Points on a hilly landscape, in no order, each with its height.
From any point a climber steps to the highest of the 2 points nearest to it. It stops when none of these is higher. Distance is the straight distance between rows; heights are no part of it.
<1392>: [ 12  -1   9  14   4 -21 -10 -25  -4  24  -8 -14 -31  -6  11   6 -23 -12
  10  16   4   7 -22   5 -17 -21   1   3  18  15   8 -27  -7]  (h 468)
<409>: [  8  14 -22   8 -34 -10  -7   4  -7 -28 -14   0 -19 -13   1  24 -11  32
 -21  14  -1   0 -14  29 -10 -20  36  -6 -13  21  -5 -15 -12]  (h 28)
<286>: [  0   4   2  12  28  10   7 -18  -3   5  11  -6  10   1  16   5  -7  12
  -7   4 -30 -28   3 -20 -23 -15   7  24 -17  -4  22   1 -14]  (h 325)
<1316>: [ 13 -15 -11   9   0 -15 -16 -12   8  28   4  -6  12 -11  12   1 -24 -20
  18  -7  -2 -24 -20 -19 -15  -3  -3   8   4 -12  21 -10 -26]  (h 448)
<329>: [ -3  -6 -18  -2 -39  -6  -9  34  10 -21  10  23   4 -32 -19  15 -32   9
   7  26  32  10 -10  33  -2 -22  13 -22  42  15 -12   9 -14]  (h 33)
<1224>: [ -2  11 -11  24  22  14   5 -22 -12  -4  15  -9 -16   5  25   4  -3  12
 -14  15 -32 -31  -7  -9 -14 -21  15  27 -29   2   9 -14  -3]  (h 365)
<97>: [ 29 -10 -21  13  -5 -24 -15 -10  18  43   3 -25   5  -9   8   6 -17 -23
  24   7 -14 -23 -32 -17 -17 -16  -6  13  -1  -5  32  -5 -29]  (h 407)
<1313>: [ 25 -11   5  19  -6 -21 -25 -13   7  28  12  -5  23   2  13 -23  22 -14
   4   0 -23 -26 -17 -18  -7 -12   7  28 -23 -34  12   0 -27]  (h 343)
<445>: [  0  -7  -3 -12  -3 -17 -15  13  25   8   1   2   9  -8   0   5   3 -22
  23 -27  12   2  -8   3   8   7  -4   2  -2 -35   6  18  -8]  (h 413)
<1231>: [ 14  -8   0  19 -12 -14 -23  -7   9   4  13  15  19  -7  10 -14  17  -4
   2   1 -12 -23  -8   4  -4  -7  25  16 -19 -35   3   1 -19]  (h 306)
<712>: [ 17   5 -31   5 -29  -7 -40  -2   8   2   2   2 -12  -7  -4   8   3  11
  -9  -6 -14 -18 -29   3  -7   2  17  -9 -11 -10  23 -17 -22]  (h 107)
<1425>: [ -8 -12  38 -21  29  -1   5   9   3  26  16  11  34  -7   9 -18 -13 -30
   1 -13  -9   7   1 -28 -19   2 -21  21   4 -13  15  -5 -11]  (h 340)
<988>: [  1 -12   7  -1   8  15  -6  -7   0 -12  25  18  20   2   8   4   4  -1
  -2 -23  -6 -16   7 -18  -8  20   2   0  -1 -21  17  -9  -3]  (h 345)
<1207>: [ 16   6 -18   3 -11 -28 -30  -5  39  31  -2 -21  -7 -12  -2  17 -19 -15
  23   4 -12  -4 -42  -5 -12 -15  -8   7   4 -14  24  -6 -30]  (h 517)
<1247>: [ -2  15  13 -12  10 -16   8  -4  21  16 -14  -8   1  -2  -3   5 -12  -5
   9 -10   9  15   0  -1 -16  -7 -13   9  -1  -6   4  27   0]  (h 349)
<233>: [  4 -10 -27   5 -21   5   4  -3 -13 -19 -18  -2  -4   7 -24   0 -11   7
 -21  15   6  20   5  12  21   7  -5 -35  22  41  -1 -33   0]  (h 123)
<1308>: [ -1  10 -15  -8 -15   4  18  18  14   8 -17 -23 -34 -13 -25  14  -8  11
   0  19  24  19  -9  10  12 -13 -14 -29  28  20  -5   3   5]  (h 221)
<1365>: [ -4 -10 -28 -15 -10  13  -4  -9  -3 -22  -6   8   6   9 -17  -5 -10  -7
  -2 -16   2  18  12  -4  18  43 -16 -43  32  19   6 -22   3]  (h 220)
<184>: [  8 -12  13 -10  19   9  -9   9   1  32  12 -18   8   9   8 -11  13 -32
   7 -29 -16 -19  -4 -40  -4  10 -35  11  -4 -24  30  -5  -1]  (h 278)
<11>: [-12  15   5   0  25 -16   4 -23   9  21  -4  -8  20  -9   6   7   2  -2
  13  12 -41  -4  10  -8 -34 -38  -3  23 -23   5   2  20 -15]  (h 364)
<572>: [ -3  -7  -6  10  -7  11   5  -1 -11 -44  13  43  11  -7   0   3 -22  21
  -6  -1   8   0  15  18  -9   8  43  -8  13  10 -11   5  -3]  (h 420)
<1053>: [ -7  21 -10   7  -1  -9  22  -1   1 -18  -7   4   0   2  14  -4 -16  27
  -4  17 -13   8   8  19 -21 -39  36  33 -23  12 -27  35  -7]  (h 297)
<509>: [-13  -4   4  -3  -5   7   3  19  -2 -28  15   9  16   9 -16  -6  38  16
 -16 -11  13 -15  25  -3   9  24  -5  -6 -30 -29 -12  22  11]  (h 262)
<631>: [  2   0  20   0   6   7 -17 -16  -8  30   1 -14 -23  13   6  -6  25 -29
   5 -10  -6 -10  -6 -13   8  20 -40  -5  -3 -13  12 -12  14]  (h 223)
<545>: [-10  22  -2   2  17 -13  13 -14   8   7  -3   6  14  -4   6  11  -4  20
   6   3 -28   1   9   3 -37 -38  14  27 -29  10  -1  35 -16]  (h 334)
<898>: [  4  24   3  12  -8  -3   2  -6   7  -5 -18 -23 -14   4  -6   6  26  17
  -8   9  -7 -17  -5  11   2  -4   7  11 -34 -10  -2  16   3]  (h 258)
<976>: [ 10  -9  -8  11 -19  -1   9  -6 -22 -13 -18  -4  -5   8 -12  -6   7   1
 -11  19   7  17  13  15  24   8  -7 -23  11  20 -15 -30   5]  (h 109)
<358>: [ -1 -10  26  -7   6  -2   1   5 -11 -10   8  18  26  -5   6 -14   8  -5
 -12  -7   6   8  11  -9  -1  12  -1   5   0 -26 -13  12   8]  (h 425)
<1197>: [-13  14   7   6  10  -9  14 -14   4  -8   4  19  15  -5  20  -3 -11  22
  -7  10 -17   4  16   3 -26 -26  25  35 -23   7  -8  30  -8]  (h 314)
<1209>: [ -7  -7 -10   5 -16   9  -6   4  -1 -35   6   0   7   4 -18   0  36  26
 -11  -5   0 -24   9  14   7  22   9 -16 -26 -24  -7  15   0]  (h 228)
<570>: [  7 -10  10   3   6   6  23 -12 -15 -24  11  45   2  -3  16  -1 -34   1
  -4  -4   5  22  12 -11 -21   4  34   3  28  18 -16 -13  -1]  (h 456)
<1293>: [-26   5  15  -2  36  11  24  -7 -16  18  17  13   1  13  30 -11  -2   1
 -21  24 -28  10  -7 -13 -14 -26   5  51 -11  18  -8 -11  15]  (h 581)
<632>: [ 16  -6  11   3   5  12  16 -12 -16 -22   0  28   2   7   3  -3 -21  -6
   0   5   9  38  11 -11  -6  12  18 -12  46  37 -14 -25  10]  (h 474)
<873>: [  9   0   5  20 -23 -20 -11 -11   5 -12  -5  13  14 -13   4  -8  13  11
  -3   8   1  -5  -5  17  -5  -6  25  21 -18 -24 -12  18 -11]  (h 283)
<1200>: [-11   4  23  12  24  14 -14 -12 -19  17  -3 -12 -27  17  -1  -9  45 -13
  -1  -1 -12 -13  -7  -9  18  12 -45  -4 -19 -11   0  -7  21]  (h 195)
<1164>: [-14 -11  -1  -9  14  19  -6  -4  -4 -35  35  31  27   1   3   6  -4   8
  -6 -30   2 -18  16  -6 -16  26  20 -10  -4 -20  18   6   8]  (h 377)
<171>: [-13  -9   9 -14   3  -5  -6  23   1 -18  25   4  17  10 -11  -8  39  -9
   0 -31  10  -8  24  -5  16  29  -8  -8 -17 -47   0  22   8]  (h 295)
<1279>: [  8   3   4 -11  -1 -13  -8   5  22  30 -10 -18  -2  -6   1   8  -2 -32
  24 -22  -4  11 -14  -6   6  10 -28   2   5 -23  16   9  -7]  (h 480)
<274>: [ -1  -3  -9   9  10   5  -5 -12 -34  -5 -13 -18 -49   7  25  13   4   6
  -9  19  -4   5 -15  29  18 -19  14  -6  10  44 -12 -31  13]  (h 348)
<177>: [ 10 -10   6   1   3  20  24   0 -18 -14  -8  15   3   9 -11  -7  -5   4
  -2   5  18  35  19  -3   1  17  -3 -17  35  35 -18  -9  13]  (h 493)
<506>: [-12  -2  33 -22  24  -4   7  12   8   7  10  24  29  -5   3 -19 -15 -11
  -2 -16   4  28  16 -10 -23   0  -7  20   3 -10  -2  27   1]  (h 388)
<1201>: [  3 -17 -16   2 -24   8  13  17   3 -11 -19  -9  10   6 -33  -9  16  23
 -14  20  21  -3  29   5  37  -2 -14 -37  -1  12 -15  -2   3]  (h 185)
<482>: [ -8  -2  -5   4   4  18   7  -3 -12 -46  23  35  21   0   2   3  -8  20
 -10 -15   6   0  20   0  -7  22  25 -10   6   1  -3   1  13]  (h 403)
<1119>: [  3 -19  39   8  13  -3  -5   0 -11  38  25   1   9   8  16 -22  22 -27
 -14  15 -12 -15 -16 -30  -3   9 -23  28  -9 -24  13 -21   1]  (h 506)
<789>: [ 11 -10  11  -9  10   8 -13  -4  -4  32   1 -17  -2   5  11  -1   1 -35
  15 -23  -1  -8  -6 -26   6  24 -27  -9  12 -13  23 -21   8]  (h 247)
<542>: [ 10 -16  -4   1   2  -7 -10  -8   8  15  14   6  17 -10  16   5 -36 -21
  26 -19   6  -2 -12 -18  -6  10   6   2  17  -9  16 -12 -16]  (h 495)
<292>: [-10   3 -23 -13  13  29  25   1 -24  -3 -12 -13 -36  17 -16   7  -1  15
   4  -1  12  12   8   8  21   5 -11 -22  21  41 -12  -9  33]  (h 217)
<1214>: [-17  12  14  -1  23  -3  32  -1 -12  12  10  15  -2   5  27 -11 -11   8
  -7  17 -33  25   5   0 -22 -39  20  56 -14  18 -25  12   7]  (h 530)
<1376>: [ 20 -15  -2  11 -18  -3 -25 -13 -10  -2   3  16   9   3   9 -14   4  -3
   0  -2   0  -3 -12  -4   9  20  11 -14   4 -13  -5 -32 -12]  (h 150)
<480>: [ -6  -8 -12 -23   7   9 -12   7   8  -7  12   1   2   4  -6  17   0 -12
  11 -47   5  -7  12 -12   4  27 -13 -20  10 -26  30   3   2]  (h 279)
<1149>: [ -2  19   9  12  17 -15  -1 -30   7  26  -8 -18  -2   4   7   1   6  -6
   7   9 -24 -14  -5  -7 -21 -30  -6  25 -26  -1  10   8 -12]  (h 404)
<780>: [  8   9  -2  -5 -26 -15   3  22  23  20 -22 -22 -29 -20 -20   8   1  -3
  11  16  23  23 -10  10  14  -9 -26 -26  28  -3  -3   3   1]  (h 248)
<786>: [  8  -6   2   5 -20   5  10  11   5   4 -22 -17   8   1 -24  -9  31  18
  -7  21  26 -12  23   0  31  -4  -9 -18 -17  -6 -19  11  10]  (h 205)
<576>: [-19   6  16  19  26  24  -8  -8 -25   4   8  -2 -25  19  12  -1  37   1
 -14   3 -21 -14 -14 -14  21  11 -31   2 -19  -5  -3 -16  37]  (h 165)
<1437>: [ 16  -8   7  11   4 -22 -10 -21   5  28   4  -6   2 -11  17   3 -39 -10
  12   7  -4  -1 -19  -7 -25 -20   7  13  11   5   8 -22 -17]  (h 428)
<566>: [ -7  15 -21  20   6  18  12  -5 -24 -28  -3  -5 -19   9  34   4 -11  17
 -17  12 -20   3   1  11  -6 -20  50  24 -10  26 -21 -17  10]  (h 440)
<1059>: [-12  -1  26 -35  19  21  21  29  -4 -15  15  16  13  12 -17 -10   8   8
  -9 -13  14  13  24 -16  -8  23 -16   0  -1 -13  -7  35  21]  (h 426)
<752>: [  8  17  -5  18   7 -12 -11 -23  -1  14 -21 -29 -43  -6   4  13   7  -6
   6  21  -3  -9 -32  18   5 -24   1   4 -16  10   0  -9   1]  (h 272)
<1230>: [ 11  23  -9   6 -17 -38 -26   6  35  17  -9 -15 -17 -20  -6  18 -15  -5
  15  19  -3  12 -35   7  -8 -23  -1   7   8  -8  14   6 -23]  (h 681)
<372>: [ 16  -3  14  15   2  -5 -15 -21 -14  26  -5  -8 -20  -2  17  -7 -10 -16
   5   5  -1  -6 -12  -3   0   3  -4   3   7   1   2 -29  -2]  (h 509)
<813>: [ 10  -7 -21 -13 -35 -10  -8  22  17  15 -15 -16   2  -1 -21  -9  29 -23
   9 -13  12  11   1   7  37  25 -24 -32   5 -18  -1   0  -4]  (h 478)
<1124>: [ -5 -11   6  -6   2 -12  -7  -2  12   2  11  25  21 -19  13   1 -35 -15
  22 -14  11   6  -4  11 -13   6  12   9  22  -8   6  10 -19]  (h 538)
<1339>: [ -7 -11 -31  -4 -16  24  22  17  10 -12 -24  -6   6  20 -37  -5  -7  33
 -24  18  14  -2  24  10  41  -8 -12 -39   6  38  -4 -14   3]  (h 163)
<661>: [ -9   0 -11  -4 -17 -20  -9  13  26 -12   9  19   5 -23  -7  13 -28  16
   9   2  18   6 -11  33 -18 -15  26  -2  13  -3   2  31 -12]  (h 372)
<543>: [-10  34   3   9  15   2  16  -5  -1  -4 -12 -22 -10   7  12   1  11  13
  -9  14 -13  -8   2   8  -3 -22  13  29 -31  -2 -13  17  11]  (h 286)
<983>: [  3   3  -4  20 -10  -4  10   6 -10 -30 -11  13  -1  -6  11  -4  -2  31
 -14  17  -1  -7   7  23  -9 -23  43  21 -29   1 -25  14  -4]  (h 280)
<275>: [  2  11  15  11  -1  12   7   2 -22  10 -27 -19 -20   9 -13 -16  24   4
  -7  14  10   8   7   4  22   5 -22  -5  -4   9 -18  -2  20]  (h 83)
<826>: [ -2  -4 -20   3 -16   9 -17  -4  -1 -23   9   6   2  -2 -12   6  18   9
  -5 -22  -8 -18   4   3   5  25   9 -23 -15 -17  14  -5   1]  (h 193)
<1057>: [  4 -18 -18  -7 -24   6   0  13   9   0 -18 -23   2   6 -33 -10  32  -2
  -4  -5  14   1  15   3  41  31 -35 -45   5  -7  -1   7   1]  (h 401)
<1267>: [  1  19   4  10   3 -24 -11 -21  19  24 -16 -22 -11  -5  -2  10   2  -5
  14  14 -18   6 -20   7 -16 -31  -5  13 -13  -1  11  10 -17]  (h 453)
<1178>: [  1  11 -23  -9  -5  16  18   6  -3  -2 -18 -10 -41  -3 -18  17 -15  13
  -9   8   8  18  -3  14  12  -7  -7 -29  23  41  -5 -12  15]  (h 201)
<458>: [  4  23 -17  10 -24 -11 -18  -5   4 -21 -13 -16 -30  -7   8  28  -7  26
 -21  13 -13 -13 -24  21 -11 -29  28   4 -28  14   6 -17 -14]  (h 46)
<477>: [  2 -12 -10  -5 -32 -19 -14  18  14 -16  14  23  16 -14  -6   2 -15 -16
  24  -9  25  -5  -9  38   5   5  20  -9  15 -15  -4  11  -9]  (h 487)
<1385>: [ -6  23  15 -14  11 -22  20  -1  21  24 -23 -24 -11   4 -14   8   1   9
  14   8   6  16  -1   4 -12 -17 -10  14  -7   7  -8  39   1]  (h 327)
<857>: [ 14  10 -21   9 -28   1 -31 -14  -5  -7 -10  -9 -25  -2  -3  15   8  21
 -17   6 -14 -19 -23  16   1  -4  20  -3 -29   1  12 -27 -12]  (h 75)
<868>: [-12   1  23 -26  29  13  -1   9   2  -4  16   5  19   7  -3  -1  10  -8
 -10 -28 -11  -1  10 -29 -15  17 -26   6 -11 -19  22   7   3]  (h 276)
<1281>: [  0 -14  11  -4 -13 -12  -6   6   7 -12  11  30  28 -12   1   0 -24 -15
  23 -11  24   7   6  28  -3   8  14   0  25 -12 -14  15  -2]  (h 513)
<695>: [ 18  -5 -17   8 -24  -9 -26  -9  -1   6 -10   0  -5  -8   2   1   5  -6
   3  -5  -2 -10 -15   8   3  11   6 -11  -5 -14   8 -16 -11]  (h 134)
<685>: [  0 -10 -18  -2   5  14 -13 -18 -15 -20  -4   8 -10  21  -9   2 -11  -6
 -10  -7 -12   1   5  -8  11  37 -14 -33  22  33  11 -42  11]  (h 200)
<1383>: [ -1 -18  -8 -16 -20  -5   0  17   5 -12  -4  -1  22  11 -26 -10  25  -4
   1 -12  29   0  25   3  34  27 -14 -33   2 -15  -7  11   0]  (h 354)
<617>: [ -3   7  -7  16  12  12   9 -15 -22 -18   7   0  -8   0  31   4 -17  24
 -14   9 -27 -12  -1  -1 -12 -16  36  22 -22  10  -6 -24  -3]  (h 405)
<169>: [  4   4  -2   7  -7  11  -4 -10 -22   0 -13 -14 -18   5  -3   0  18   6
  -5   6  -3   1   9  11  18  18 -15 -16  -3  13 -11 -21  18]  (h 95)
<1028>: [-18  -5  -6 -28  21   5   0   6  17  -4  13   2  16   1  -4  16 -14 -14
  16 -50   6  -8  17 -10  -9  13  -7  -6   3 -18  30  21  -5]  (h 316)
<801>: [ -8   2 -26   4   0  15   1   1 -31 -20 -14 -22 -35  16  17   4  -7  10
  -7  17  -2  13  -3  25  19 -20  28  -8  13  53 -19 -29  15]  (h 380)
<1048>: [  5  19   9   9 -11   3  15   8   6   0 -21 -27  -9   6 -16  -7  41  14
  -6  16  15 -13  14   4  16   3  -7  -2 -30 -15 -14  21  12]  (h 227)
<979>: [  5 -20 -18 -16 -22   1   8  16   3 -19   5  26  29  -4 -31   1 -26  -4
  10   2  36  15  11  16  18  12   4 -40  44  21 -10   7   2]  (h 48)
<1054>: [  2   7   5  21 -11  -2   3   4  -6 -24   3  15  15  -8   4  -7  23  19
 -18  17  -1 -15  10  13  -1  -2  22  18 -29 -20 -21  21   1]  (h 264)
<673>: [ -7  10 -22   5   5   2  19  -2  -7 -14  -9 -11 -22   6  31  -1 -19  20
  -9   9 -12  16  -2  14 -12 -40  51  31  -8  34 -24   0   5]  (h 471)
<238>: [ -8  -6  -4   4  13  -4   2 -21   5   0  14   4  23 -12   4   2 -12   5
   4 -10 -15 -28  -2 -14 -24  -5   9  13 -12  -9  25   9 -19]  (h 296)
<793>: [ -6  -5  25   7  27   3  14 -18 -18  20  17   7   7   0  29  -8 -24  -8
  -7   6  -8   0  -2 -26 -22  -3  -2  16  11  13  11 -23   1]  (h 488)
<13>: [ -1   0 -18   5 -36 -27 -36  17  27 -15  19  20  13 -20  -2  11 -11  -7
  13  -6   9  -9 -19  43  -3  -3  26   5   2 -16   1  12 -18]  (h 445)
<119>: [ 25 -13   4   4  -5 -18 -20  10  11  28   0   1  22   9  19 -17  30 -23
   9 -15  -8 -17 -13  -9  13   5  -3  21 -16 -48   5   4 -21]  (h 393)
<770>: [ -4   9 -27   8   6  20  15   0 -34 -21  -1 -11 -30  15  27   8 -13  13
 -11   4  -8   8   3  13   9 -15  46  13   8  44 -24 -23  26]  (h 411)
<1290>: [  4   7 -16  -7 -27 -14 -14  27  31   4  -5  -4 -12 -31 -15  10 -13  -1
   8   4  17  20 -21   7  13   0 -17 -26  25  -6  -2   8 -10]  (h 285)
<398>: [-17  31  -2   2  27  -6  18 -11   3  10 -10 -17   0   6   8   7  -1  18
   1  10 -34  -1   5   5 -15 -34  12  38 -34  15  -9  26   2]  (h 308)
<1042>: [  3  29  -6  12  -7 -31 -15  -7  18  11 -16 -29 -33 -12 -10  18  -3  -3
   2  22 -10  13 -36  18 -15 -28   0   5  -9   9  11  -1 -12]  (h 534)
<991>: [-14  -3  22 -13  31  20  -2   3  -2  12  13 -15   1   7   0  -5  25 -18
  -4 -21 -21 -21   3 -35 -14   9 -35  15 -14 -25  34   0   7]  (h 242)
<83>: [ 13   2 -11 -16 -29 -13 -13  17  28  25 -13 -16 -12 -13  -7   7  13 -23
  22 -13   5  14 -14   3  23  22 -25 -16  12 -23   8   5  -6]  (h 586)
<1122>: [-16  14   9 -34  15  16  23  18  13  -6  -3  -5  -5  13 -19   2  11  11
   4 -22  21   6  19 -16   0  16 -21 -10  -8  -9   3  35  15]  (h 392)
<136>: [ 16 -14  20   6  -3  -8 -17   1  -4  35  14  -5   3   6  13 -25  38 -26
  -2  -3 -12  -6 -10 -21  11  10 -20  22 -16 -38   5 -14  -6]  (h 447)
<678>: [-19  18  -4  -8  28  27  15  -3 -18   2 -13 -19 -30  18   0   6   7  13
  -1 -10  -1  -1   4  -2  15  14 -19  -7   1  26  -5  -2  33]  (h 234)
<926>: [ 12 -12  30   8   4  -6  -5 -14 -15  36  15  -4   3   0  20 -16   1 -24
  -3  10  -8  -8 -19 -19 -11  -2 -16  22  -3  -5   8 -21  -5]  (h 563)
<717>: [-11 -22  16 -17  32  10  -6   9   0  -3  35  11  28   5   7   0   2 -22
   2 -34  -7 -15   8 -32  -7  13 -12   4  -2 -32  24   0  -2]  (h 309)
<460>: [  0  25   9  -8  -9 -15  14  10  35  23 -26 -31 -24   0 -26   4  -1   6
   7  24  25   9  -5   9   0 -21 -12  -3  -1   9 -14  32   5]  (h 304)
<373>: [  1 -16  -4 -17 -12  15  18  18   3 -17  -3  22  14  10 -30  -3 -14  12
  10  -3  32   9  27   5  11  10   4 -35  33  24 -12  17  10]  (h 53)
<364>: [  6  -6   3  19   0   8  11  -5 -18 -39   3  34   8   2  14   2 -13  12
  -9  14   0  13  10   7 -15  -3  45   6  13  21 -15 -12  -2]  (h 437)
<322>: [ 11   3  24  -2 -11  -2  16   7  -6  23 -29 -27 -18   1 -24  -7  21  -5
   4  21  33  15  12   1  23   0 -28 -19   7   8 -17   7  17]  (h 72)
<994>: [ -8  -1  36  -7  20   9  13  -5 -16   6  14  23  13   4  16 -13 -11  -1
 -14  -3  -3  17   6 -23 -10   8  -6  18  11  -1  -3 -14  17]  (h 467)
<258>: [  3  -5  15 -19  -3  17  28  11   5  19 -23 -10   2   9 -23  -6  11   6
  -1  10  31  13  26 -12  22  -1 -22 -22  18  14 -19  12  16]  (h 64)
<17>: [-12  14  -1 -26  12   9  17   2  20  -2  -3  -5  -4  -1 -13  17 -10   2
   8 -33  12   6   8 -12 -13  17 -10  -7   0  -9  21  27   9]  (h 356)
<263>: [ -2  -9  23 -12   7 -10   6  11   2  -7   9  23  30  -8   5 -13  -1  -9
   8 -12  14   9  21   5 -10   3   2  12   3 -21 -11  35  -4]  (h 406)
<760>: [  1  -2  12  -8 -10 -28  -2   6  24  12 -10   1   8 -18  -3  -4  -9  -9
  18  -7  18  11  -1  10  -6   3  -4   5   5 -18  -8  28  -9]  (h 373)
<982>: [  5  -7   4 -12  -7  19  30  13  -5  -7 -11   2   8  10 -23  -5   0  15
   1   6  30   9  26  -6  21  17  -7 -27  11  17 -21  14  16]  (h 58)
<1035>: [-27  26   1   2  35  31   7  -4 -22  -4   4 -14 -23  23  14   6  12  13
 -10  -8 -20 -16   2  -6  12   0 -13  15 -20   9   4  -3  31]  (h 259)
<408>: [ -4 -10  -9  11 -32 -30 -23  12  21 -14   1  18   6 -26   0   8 -24   5
  11  18  15   4 -21  41 -16 -18  22  16   5  -6 -10  14 -25]  (h 402)
<731>: [  5  -3 -12 -10 -32  -8  -7  15  13  -2  -9   0   7 -21 -15  11  -9   7
  11   4  25  13  -4  17  10  11   1 -27  24  -4  -3   6  -6]  (h 319)
<655>: [ 10  -5 -16  16  -4  20 -17 -19  -4  -8   8  -3  -9   0   4   4  15  11
 -11  -9 -19 -25  -3 -12  -1  17  -2  -7 -17 -18  15 -24   0]  (h 160)
<756>: [-13  -2  23  13  33  11  18 -13 -24  20  22   3  -7   9  24  -6  -3  -3
 -15  22 -18 -13  -5 -20 -12 -13  -4  32  -4   9   5 -22  11]  (h 527)
<1348>: [  5 -13 -21  -5 -41  -4  -6  32   7 -21   8  23  18 -21 -34   5 -24   5
   2  22  30  13   2  28  18  -9   6 -37  44  28  -8   0 -14]  (h 41)
<804>: [ 27 -22  -6  29 -16   1 -25 -11 -21   4  18  16  14  14  16 -20   3 -10
  -8   2  -9 -17  -7 -20   7  32   4 -14   5  -3   0 -48  -7]  (h 162)
<60>: [  4  -9  20 -11   7  20  14   6 -18 -21   2  32  24  11 -11 -17  -4 -13
  -1  -8  17  29  18 -20   4  30 -10 -15  38  22 -16 -15  21]  (h 473)
<1239>: [  5 -16 -34   8 -17  14  21  11  -8 -27 -21  -9   6  19 -34  -2 -12  18
 -34  26  14  12  13  20  36 -13  -7 -28  18  55   0 -30   1]  (h 142)
<773>: [ 10 -17 -15  13  -1  11 -16 -19 -14 -20  14  14   7  17   7 -10  -6  -7
 -10   0 -12  -6  -1 -19   3  33  -6 -24  15  14   2 -49  -1]  (h 179)
<1422>: [  1  16   6  -7 -20 -24   4  20  43  23 -17 -23 -12 -14 -21  10   3  -1
  21  14  26  13 -10   6  12 -10 -19 -15  13 -13  -5  28  -4]  (h 273)
<1134>: [  2  -7 -23 -21  -4   6 -13   2  11 -10   9   7   1   0  -4  11 -17 -17
  11 -31   3   5   4 -11  18  43 -16 -38  21  -2  17 -16   3]  (h 243)
<362>: [  7 -10  20 -10  22  -9  -5  -2   7  32   7 -10  18   0   7 -11   0 -35
  14 -17 -10  -9  -7 -26 -12  -2 -25  18   1 -20  22  -1 -17]  (h 310)
<688>: [-25  22   1  15  43  17   8 -19 -11   4  -2 -19 -30  13  19   2  16   5
  -6   5 -28 -24  -6  -4   5 -21  -5  27 -30   2   2   3  17]  (h 288)
<629>: [-14 -12  -8  -8  19 -10  -1 -14  12   9   9   1  39 -10   0   5  -7  -5
  17  -8 -32 -28   5 -20 -37 -26   0  13  -7  -4  29  23 -28]  (h 260)
<271>: [ -9   0 -14 -12 -23  -5  -4  10  12 -19   1  18   1 -21 -15  14 -20  12
   1  -1  25  12  -4  19  -2   1  22 -21  15   2   3  19   0]  (h 346)
<257>: [ -5  14   2  12  13  -4  31  -6 -15  -4  -4  -3 -20   4  31 -14 -13  14
  -5  17 -10  22   4  17 -13 -41  28  47  -4  29 -34   6   7]  (h 496)
<807>: [  0  -8  30  -2   8  10  13   3 -15 -19  12  35  17   3   9  -7  -3   3
 -12   2   6  23  12  -8  -4  12   8   9  12  -6 -21   2  10]  (h 444)
<384>: [ -5   3   5  15  16  23  -5 -14 -14  -6   6  -7 -14  14  15   5  19   8
 -17  -2 -27 -27  -3 -11   5  18 -13   6 -18 -11   8 -25  17]  (h 133)
<609>: [ -6 -17   5 -22  -9  -4  -9  29   2  -7   6   4  20   6  -8 -10  20 -19
  17 -29  21   3  22   2  20  28 -14 -16   5 -31  -8  19   0]  (h 326)
<198>: [-15  -6  37 -25  31  -9   4  18   0  26   7  18  37 -13  -3 -17  -6 -23
   8  -8 -14  21   9 -14 -27 -11 -17  23 -10  -7   1  24 -14]  (h 366)
<229>: [  0  17 -17  11  -5  -2  -7  -5 -19  -1 -17 -24 -50  -2   9  20   7   4
  -5  17  -3  -7 -24  22   7 -24  13  -5 -12  28  -2 -21   5]  (h 307)
<654>: [ -6  12   6  26  32   7  -1 -26 -13  12   8 -24 -19   7  18   1  23  -4
  -3  13 -33 -30 -19  -5  -1 -21  -5  26 -30   4  13  -9   2]  (h 320)
<356>: [ -2  -8  13 -21   6  17  15  15  -8 -17   9  23  22   7 -13  -3   2   0
  -3 -18  21  21  25 -11   1  30 -10 -13  20  -3 -12   9  18]  (h 452)

Where does a climber stop that starts at each point below?
<1376> -> <177>
<991> -> <1293>
<329> -> <1124>
<655> -> <83>
<1054> -> <926>
<384> -> <1293>
<1290> -> <1124>
<868> -> <177>
<1028> -> <177>
